Points on a hilly landscape, in no order, each with its height.
From any point a ball rolls to the lowest of the 2 points nearest to it. It stops when none of these is lower. Distance is the straight distance between rows; heights are no part of it.
(375): [  1   4   6   6 -16  14  -1  -5 -20  16   1  -8 -10  -2   0   8   4  19
 -10  -5  12   7   9]  height 75.2
(59): [  1  -5   5   8   1 -12  14   4   2  14   8   6 -18   1   8   1  -9  -7
 -13  -1  -6   3   7]  height 80.7
(24): [  8   3  -9   4  23 -14   3   1  20 -17   7  15  -9  -5  22  -2  -8  -4
   1   5  -5  10  -7]  height 78.1
(939): [  1   0   9   9 -15   7   6   0 -17  14   7  -1   0  -1  -8  11 -12  -2
  -8   7   6  -5   9]  height 49.1
(759): [ -3  -6   1   0  11   0  -2   1  -4   8   1   1  -7  -1  12   1  18  12
  -7 -14   4  16  -6]  height 66.6
(830): [  1  -4 -10 -12 -36   5   9  -3  -9  -5   5 -15  10  -1 -11   7 -11  -3
   6   0  -7 -11   9]  height 50.6
(755): [ -4 -23  14   4  14 -14   1 -12  11   6 -10   9   2   1   6  11  13  -8
 -18  -6   3  18  -1]  height 22.7
(450): [-11 -12   8  23  -3   2  -1  -9   8  18   1   1 -11  -8   4  -4   4   6
  10  -2  12   6 -10]  height 82.6
(523): [ 11   6   2  10  21 -12   9  -1  15  -4   8  16  -7   1  16   2 -13  -2
  -6   4  -3  -1   4]  height 76.4
(427): [ -3   4   7   9  -5   6   6   1 -13  15  11  -1  -2  -2   8  13 -23   5
  -7  10   5  -5   6]  height 54.7
(984): [  1   4 -11 -15 -11   9  -7  -1 -17   7   0 -11  -4   1   6   2   8  16
  -8 -14  -9   6   9]  height 63.2
(1008): [ -5 -16   1   4  10 -18  -1  -4  25  -3   0   2   6  -9   0 -10  -9 -13
  11   8  -6  -2 -14]  height 59.8
(860): [  6  -6   0 -17  21 -19  -2  13  10  -8  -8   5   2   9  11   1   8  -8
 -17 -11 -13  10  -1]  height 59.9
(656): [  1  13 -24   3  -1   2   3  11  10 -18   5  -2 -14  -3  11 -11  -6  -9
  13  -1  -8   0  -1]  height 21.6
(1025): [ -8 -13  11  19  18   3   0  20  -8   9  -9   3  12   1  -1   3   3  -1
   1  -4  14  -5 -12]  height 47.0
(534): [ 12  18 -16  -3 -21  18   8  -6  -6 -21   5  -6  -6  -2   0   8   3  11
   9 -11   2  -6   8]  height 32.2
(647): [  3   5 -12 -14  -9   4  -3   9 -19   2   3  -9   2   4   6   8  -9   9
  -7  -6 -13   6   4]  height 64.7
(667): [  9  -6  11  -6  23  -9  -6  15  -7  -2 -11   8  17   9   4   8   1   0
 -16  -1  -1  -1  -5]  height 55.1
(302): [ -1   3  -9   2 -22  12   1  -5 -12   3  12 -15  -3 -10   8  -1 -11  11
   3  -5  -3   5   0]  height 62.0
(936): [  0   3  -5  -2  18  -3 -12   7  17 -20  -8   4  13  -5  -1 -13   6  -4
  15  13   2   4 -15]  height 29.9
(405): [ -6  -2  -3  14 -14  -2   8   6  -3  15   9  -4 -20  -1   3  -1  -4  -5
  -4 -10  -2  -3   8]  height 82.9
(800): [ -4 -10   8 -22   8  -9 -11  -8  -8  14 -11   1   6   7  -5   4  22   9
 -13  -4  -4  11   2]  height 28.9
(636): [ -4 -11  24   8   4 -13   3   3  -2  22  -6  11   0   1  -7  15  -4 -14
 -16  11   9   4   7]  height 32.1
(456): [ -5 -18  15   4  -2 -15   3 -16  13  13   2   7  -4  -4   0   2   2  -6
  -8   6  -2  14   0]  height 6.1
(154): [  5   3 -23 -14 -14   8   3  14 -23 -17   0 -14  10   5  10  18 -12   4
   2  -8  -7  -2   2]  height 66.0
(994): [ -1   2 -19 -11 -24   9  -1   1  -8 -18   2 -16   7  -6  -7  -2  -4   0
  14  -5  -6  -4   1]  height 52.3
(918): [ -1   6  -8   3   0  -1   2  22   1 -14  -4  -6   9   3  -7  -6  -6 -12
   7  -5  -3 -12  -1]  height 31.2
(322): [ 10  12   2  -6   2  11 -11 -12  -1  -5   7   2  -6  -7  12  -8  11  22
   3   1   2  17  -5]  height 71.3
(448): [  4   6   3  10   4   7  -1  -8  -1   3  11   1   6  -8   4   0 -13  12
   8  17   7  -4  -5]  height 79.5
(283): [ -1   6 -14   1  15  -4  -4  14  17 -21  -5   2  -4  -5   5 -13  -2 -11
  13   5  -5   0  -7]  height 26.1
(910): [-12 -10  -2 -13 -18   2  -6  -7  -8  14  -3 -13   1  -1 -12 -10  11   0
   3  -6  -6   1   1]  height 59.0
(404): [-10  -1   5  31  -2  10  -3  -5   0  12   2  -2  -6 -15   3  -4   1  10
  14   3  18  -5 -10]  height 84.5
(55): [ -7 -16  11  21  15 -16   4  -4  14  13   2   6   6 -10   7   6 -16 -10
   0  11   7  -6  -7]  height 51.8
(363): [  7  15   4   4  -7  15  -4 -11  -8   6   1  -1 -11  -3   1   1  14  23
  -9  -5   6   7   5]  height 73.2
(314): [  6   9  -1  -9  -4  -7   0  -1  16 -10   1   3  -3   2 -10 -13  -5 -13
   4   6 -10  -9   0]  height 31.8
(628): [ -5 -18  18  20  10 -20   6   0   9  17  -5  12   4  -1  -3  10 -10 -16
  -8  11   8  -3   0]  height 44.0
(162): [  7   0  24  10   9  -5   6  -2  -9  15  -2  16  -4   2  -1  16   2  -1
 -15   6  15   4   7]  height 14.5
(844): [  6   8  19   9   3   4   2  -5  -7  13  -5  12  -7   5  -7   9  12   7
 -11   4  18   1   7]  height 27.5
(779): [ 12  -3   9   9  28 -11  -2 -15  16  -8   3  18  10  -7  10   7  -6   1
  -1   9   6   6  -9]  height 73.6
(332): [  2  -9   8  12  29  -1  -2  16  -2  -3  -5   9  15   2   7   5  -5   0
  -3  -1  10   0 -11]  height 51.2
(981): [10  5  8 13 18  0 -1 -6 10 -5  0 13  1  0 -5 -5 11  4  7  5  9 -5 -4]  height 38.2
(220): [  8  16  -4   6 -16  12  11  -2  -2 -15   1   2  -5   5 -13   1   8   0
   7 -10   0 -16  10]  height 35.9
(1006): [ -8   1 -17 -13 -15  10  -8   4  -7 -16  -6 -15   6  -1  -6  -8  13   0
  15 -12  -1  -1  -1]  height 53.6
(443): [-14  -6  -8  20 -19   3   4   3   0  12   6 -13 -20  -5   1  -6  -2  -7
   8 -12  -1  -6   2]  height 84.4
(339): [  4   3   2  11  25   3  -5   4   9 -12  -5   9  10  -2   1  -9  10   3
  14   4  11  -2 -14]  height 33.8
(953): [  4  21 -24  -4   3  17  -1  14 -13 -36  -3  -6   2   2  12   2   1   0
  14   2   0   5   3]  height 68.4
(1061): [ -6  -1  14  -1 -24  -2   0  -4 -10  16  -4  -2  -4   2 -22   2   1 -10
  -3   8   4  -6  12]  height 40.3
(702): [-11  -3   7  15 -19  10  -4 -15   0  19   3  -8 -18  -9   2  -8   4  11
   3  -3  10  10  -3]  height 80.5
(373): [ -3   1  -8 -12   9   0  -9   6  -9   5  -1  -1  -9   5  14  -1  17  16
  -7 -19  -6  16  -1]  height 65.1
(763): [  0  10 -30   1  -5  10   8  21 -11 -34  -4  -9   2   2  10   8  -9  -6
  13  -6   0  -7   2]  height 67.7
(9): [  7   6   0  -8  -4  13  -8  -2  -8 -12  -3  -3  22   0 -16  -5   1   5
  14   8   4 -10  -1]  height 56.9
(396): [  5  -8   7  10  20   0  -8 -11   7  -1   4  10  10 -15  14   2  -3  12
   7   7  11  13 -15]  height 71.2
(661): [-13 -10 -11 -21  -3  -5  -4  13  -5   3  -7 -12   5   6   0  -6   5  -8
  -3 -14 -12   2  -2]  height 40.7
(294): [  0  12  -7 -16  -6   1  -3   2  12 -16  -7  -1   2  10 -13 -14  11 -10
   2  -4  -8  -8   4]  height 36.0
(289): [ -7 -19  20 -12   8 -12  -5 -19   3  14 -18   6   4   3  -6  13  23   1
 -16   0   4  17   3]  height 32.5
(630): [ -7 -21  10  -1   6 -22  -1  -6  31  -2  -9   5   6   1  -9 -10   4 -17
  -4   4  -4   2  -8]  height 62.6
(159): [  4  -9   3 -14  11 -13  -5  -6  10  -3  -1   8   0   2  10  -1   9  -4
 -11  -7 -14  13  -2]  height 61.9
(550): [ -3  12   5  15 -26  12   3 -13  -7  15   8  -7 -20  -9  -3   1  -3   9
  -4   3  13   2   7]  height 78.0
(510): [  6   2   8  -1  20  -2  -1  -3   4  -4   9   7  18  -7   1   2 -23   4
   8  24   4  -9  -8]  height 77.3
(143): [  8  15   2  11  -8  10   1 -15   6   3  14   2  -7  -9  -3  -5 -10  11
   8  11   4  -6  -1]  height 81.3
(895): [ 11  21 -18  -3 -14   8   6  -3   2 -12   9  -2 -16   2   5  -3  -1   5
   2 -10  -7   4   8]  height 28.7
(868): [  5  16 -15  11   0  15  15  14  -4 -13  13   2  -1   7   8  17 -23  -1
   2  -3   7 -23   9]  height 86.8
(96): [-19   0   2 -24   4  -2  -3 -10  -4  17 -21  -5  -3  15 -16  -5  32   4
  -9 -14   6  -3   5]  height 54.0
(686): [ -6 -12  17  13  11  -7  -1  -1  16   4 -13   8   3   4 -13  -6  16  -8
   2   3   9  -5  -9]  height 44.5
(529): [ -2  -1  -5 -15   3  -3  -9   9   0 -10  -5  -4   9   1   2 -11   2   0
   5   2  -8   5  -7]  height 37.0
(1034): [ -3   4  -8  -4  -5  15  -9  -3  -7 -14  -2 -10   9  -3  -9 -11  17   5
  18  -2   3   1  -4]  height 54.9
(531): [ -2 -12   0  -7  -6 -10   1  -5   4  13  10  -1   0  -5   5  -4 -23  -3
   2  10 -13   7  -2]  height 49.4
(495): [-12  -7  -8  -6 -25  10  -6  -4 -10  11   5 -17  -6  -6   1  -4   5   9
   3  -9  -3   7   0]  height 61.1
(586): [  1 -13  11   6  15  -3  -9  -5  -1   8   4   5   4  -6  16   5   1  10
  -5   2   2  18  -9]  height 69.2
(838): [-10  -6  13   1   4  -4  -3   0  16   2 -17   5  -3  15 -22 -11  20 -12
  -4  -7   4 -13  -2]  height 48.2
(36): [-19  -4   2 -22 -14   4  -8 -15  -9  16  -9 -11  -1   9 -17  -6  23   6
  -1 -10   2  -2   3]  height 56.6
(713): [  3   5  -7  -3  -6  -9   5  17  13 -10   2  -1   4   7 -13  -7 -18 -19
  -2   5 -12 -18   3]  height 25.6
(904): [  0  -2   0  -6 -28  -2  10  -2  -9   9   3  -8  -3   4 -17   2 -10 -13
  -3   2 -12 -14  12]  height 47.1
(440): [ -4   3  12   8  -6   7  -4 -13   2   7  -7   8  -7   4 -17  -6  17   0
   8   4  10  -8   4]  height 43.3
(486): [ 13  17 -11  -1 -15  10  18  -3  -1   2  15   0  -7   8   4  12 -28   0
  -2   8  -9 -13  11]  height 84.6
(1068): [ -6  -8   7  -8   3  -3  -7   1 -17  21 -11  -3   5   3  -5   7  13   7
 -14  -5   2   7   3]  height 21.1
(1028): [  1  -2  12  -8  -6  -5   0  -3 -12  16  -3   1  -3   6 -13   7   9  -2
 -14   5  -2   2  13]  height 31.3
(379): [ -5  -9  -1 -10  15  -1 -13  -2   7  -9  -7  -2  11  -4   4 -14  11   0
  12   3  -1  11 -18]  height 33.6
(997): [  2  -6   4 -20  19 -13  -8  19  -2  -7 -14   2  18   9   1   4   0  -6
 -15   0 -10   1  -7]  height 57.5
(662): [  1   2 -23  -2 -13   8  10  22 -18 -16   1 -14   8   4   7  16 -10  -4
   3 -18   0 -11   5]  height 66.8
(725): [ 11   7  -1   2   6  -8  14  -3  13   3  13  11 -13   0  10   1 -19  -6
  -8   7 -11  -7   7]  height 78.3
(367): [15  0 10  3 28 -7 -4 -6 10 -9  1 13 18 -2  1  3 -9  2 -1 19  2 -1 -8]  height 75.4
(522): [-12  -3  11 -10   9  -3   2  -5   2  10 -15   2  -6  14 -15  -4  34  -4
  -7 -16   8  -3   4]  height 51.7
(29): [  1   8  -5  10 -15  17   7  -1 -19   6  15 -11  -4  -7  14  14 -24  15
  -1  -1   8  -5   3]  height 59.3
(99): [ 10  13  -6  -8  12  10  -9   0  -4 -16   6   5   4  -2  15  -2   3  17
   6   6  -3  15  -5]  height 70.1
(580): [  8  14  -8   4 -20  10  11 -12   4   3  17  -1  -9  -5  -3   0 -23   4
   6  10  -2 -12   7]  height 83.1
(115): [ -3  -9  11  10   6  -4   4  15 -10   9  -6   2   8   8  -6   3   3  -5
  -8  -2   7  -6   4]  height 41.2
(295): [ -4  -4  -3   5  -2  -1   5  23  -7  -3  -8  -3   8   9 -11   1   0 -12
  -5 -10  -1 -15   5]  height 35.4
(850): [  7  10  17  14   1   5   3  -5   2   9   0  10  -5   1 -11  -1  10   0
  -1   4  11  -9   5]  height 36.7
(248): [ -3 -12  -1  13  14 -16   2   1  15   3   8   5   1  -8   6  -3 -18  -9
   8   9  -3  -3  -8]  height 56.8
(384): [  4  19 -17 -14   7  14 -14   7 -11 -29  -5  -4   5   1  12  -1   2   6
  10  10  -4  11  -2]  height 69.1
(77): [  1  -7  -3  -7   3 -11  -5 -11   8   2  11  -1   2 -14  15  -7 -18   3
   8  14 -10  11 -11]  height 52.9
(746): [ -4 -18   3 -12   9 -24  -3  -8  27  -5  -5   3   2   1   1 -10   6 -16
  -7  -2 -15  11  -6]  height 64.3
(774): [  3  11   6   2 -16  11   2 -11   0  -8  -2  -2   0   6 -22  -5  13  -1
  10  -4   4 -16   8]  height 39.6
(1016): [ 15  18 -10  -1  -5  11  13   5  -1 -11   7   3  -2   6  -1   5 -16  -4
  -1   3  -6 -14   9]  height 85.7
(112): [ -6 -13   0 -16  -6 -14  -2   5  -3  11   1  -8   0   0   3  -6  -6  -8
  -8  -2 -16   6   1]  height 44.6
(784): [  3  13 -25  -4 -11   7   8  11   1 -17   4  -8 -15   4   9  -3  -5  -5
   5 -12 -13   2   6]  height 25.3

Where does a ball stop that starts at each point below?
(220) -> (656)
(1008) -> (162)
(29) -> (1068)
(746) -> (713)
(332) -> (713)
(1006) -> (1068)

Call two points neighbours if one is among the 2 nearest of the other. Go from one point of each pair to the other, from neighbour to neighbour, staying as low as possible. Name the highest point that can't be avoided.
(456), (1068) -> (289)
(713), (936) -> (529)
(656), (162) -> (981)
